Each row is a point on a tangle of strands that fork, close into loops and nearly touch. The rows are in no order.
In the rows, 128 means zero.
Two points are linked if the straight distance between their rows is under 47.5. Some points are linked to none.
<654>: [141 165 127 110 123 128 126 136 155  88 133  56]
<151>: [160 137 162  97 193 122 138 142  76  78 137  87]
<357>: [110 118  94  96  98  74  94 123 162 109  92 123]
<74>: [120 126 192  88  93  76  92 128 131 109  93 123]
<322>: [139 112 122 167 165 183 148 121  98 132 164 145]
<249>: [136 143 199 116 157 110 154 161 119 113 128  93]
<577>: [117 114 113 165 112 159 138 109 161 146 120 175]
<559>: [109 153  76 126  93 139 125 112 182 113 111 104]
<349>: [143 146 214 110 162 124 146 153 105  94 135  84]
<625>: [101 127  87 122 110 109 125 115 166 126  94 139]
<300>: [114 124 117 157 151 144 165 134 122 151 143 137]
<229>: [123 136 213 105 129  89 141 157 116 136 113 120]
<504>: [115 153  74 141  92 167 125 103 182 107 124 108]
<340>: [143 115 140 180 110 175 115 137 132 194 160 173]
<111>: [109 125 120 153 144 132 163 144 108 176 145 139]
<481>: [123 155  94  94  70  93 101 127 180 116 110  91]
<587>: [160 146 180  98 178 127 132 143  92  69 135  75]
<480>: [118 121 149 100 122  66 123 143 140 129  97 128]
<313>: [118 122 108 164 115 171 138 104 171 130 120 157]
<429>: [166 132 148  93 203 121 143 142  54  88 140 103]
<207>: [144 111 128 177 144 191 138 115 139 127 154 159]
<173>: [123 123 131 173 108 167 115 137 111 207 155 165]
<317>: [102 109  98 138 119 110 139 120 142 152 110 163]
<194>: [105 127 129 120 133  91 134 170  81 207 142 131]
<53>: [145 170 107 108 104 131 120 131 158  90 150  51]
<706>: [139 165 154 107 120 121 127 139 154  94 124  63]
<475>: [114 113 119 164 109 146 123 131 112 203 145 172]
<553>: [132 165 158  99  94 104 115 136 163 107 113  73]
<305>: [163 115 111 129 187 169 134 107  40 119 152 156]
<121>: [120 108 119 167 110 153 133 116 147 170 130 184]
<215>: [119 113 144  90 108  61  95 136 145 112  94 126]
<589>: [106 109 110 157 116 130 135 128 115 191 135 172]
<43>: [161 110 121 152 176 184 130 115  55 129 170 154]
<366>: [163 129 115  97 201 137 147 122  22 119 138 140]
<260>: [121 123 114 163 155 164 158 121 129 126 141 137]
<637>: [107 145  85 112  96 110 120 118 175 117  99 113]
<345>: [114 149  84 102  82  99 108 121 177 116 102 103]
<282>: [102 120  93 139 116 118 137 113 158 137 103 153]
<291>: [157 108 121 164 166 191 131 107 103 107 158 152]
<435>: [129 156 144  86  71  89  96 132 167 112 107  88]
<180>: [106  79  91 112 124  66  97 126 135 121 111 152]
<578>: [163 122 109 112 194 155 141 113  28 121 142 151]
<690>: [115 125 123 165 147 159 155 145  93 183 162 137]
<465>: [165 130 135  92 207 122 147 139  35 103 141 117]
<206>: [120 130 216  99 115  85 126 145 117 130 102 127]
<510>: [117 128 212  96 104  83 110 134 122 120  96 128]
<682>: [123 130 100 162 108 182 127  99 181 111 121 145]
<348>: [101  82  84 122 120  78 108 120 132 136 111 166]
<130>: [107  99  90 100 110  69  92 120 153 110  97 136]
<627>: [123 121 164  86  96  67  86 129 144 106  93 120]
<506>: [157 150 203 100 164 132 126 140  94  70 135  71]
<640>: [133 166  92  97  58 105 111 132 183 117 134  76]
<648>: [105 113 105 149 125 120 150 126 131 168 123 161]
<364>: [129 140 199 113 149 100 155 163 118 132 125 105]
<84>: [127 119 123 166 163 169 155 135  91 155 169 136]
<528>: [140 171  95 105  79 124 121 132 174 105 150  59]
<132>: [163 105 132 173 152 198 124 112 127 114 160 162]
<665>: [102  89  85 131 115  94 115 114 134 147 112 174]
<301>: [128 116 121 173 139 177 148 115 141 136 144 155]
<500>: [117 143  83 153  99 180 123  98 184 103 121 124]
<208>: [136 109 133 176 109 168 126 123 149 173 143 186]

A fork is a point with three links, a tip a point with one. Leave the first point through the second and follow the links. Name the first fork or tip that comes.
<654> / <53>: <637>
<340> / <173>: <317>
<348> / <180>: <357>
<229> / <206>: <480>
<429> / <465>: <43>
<481> / <640>: <435>

A piece is two or more points that can be reached from each other along the links. Count, over all rows, the pieces, the separate loops (a circle has one, a figure eight two, a Y none), the forks (points with three links) and the tips (points with one).
pieces: 3
loops: 2
forks: 2
tips: 4
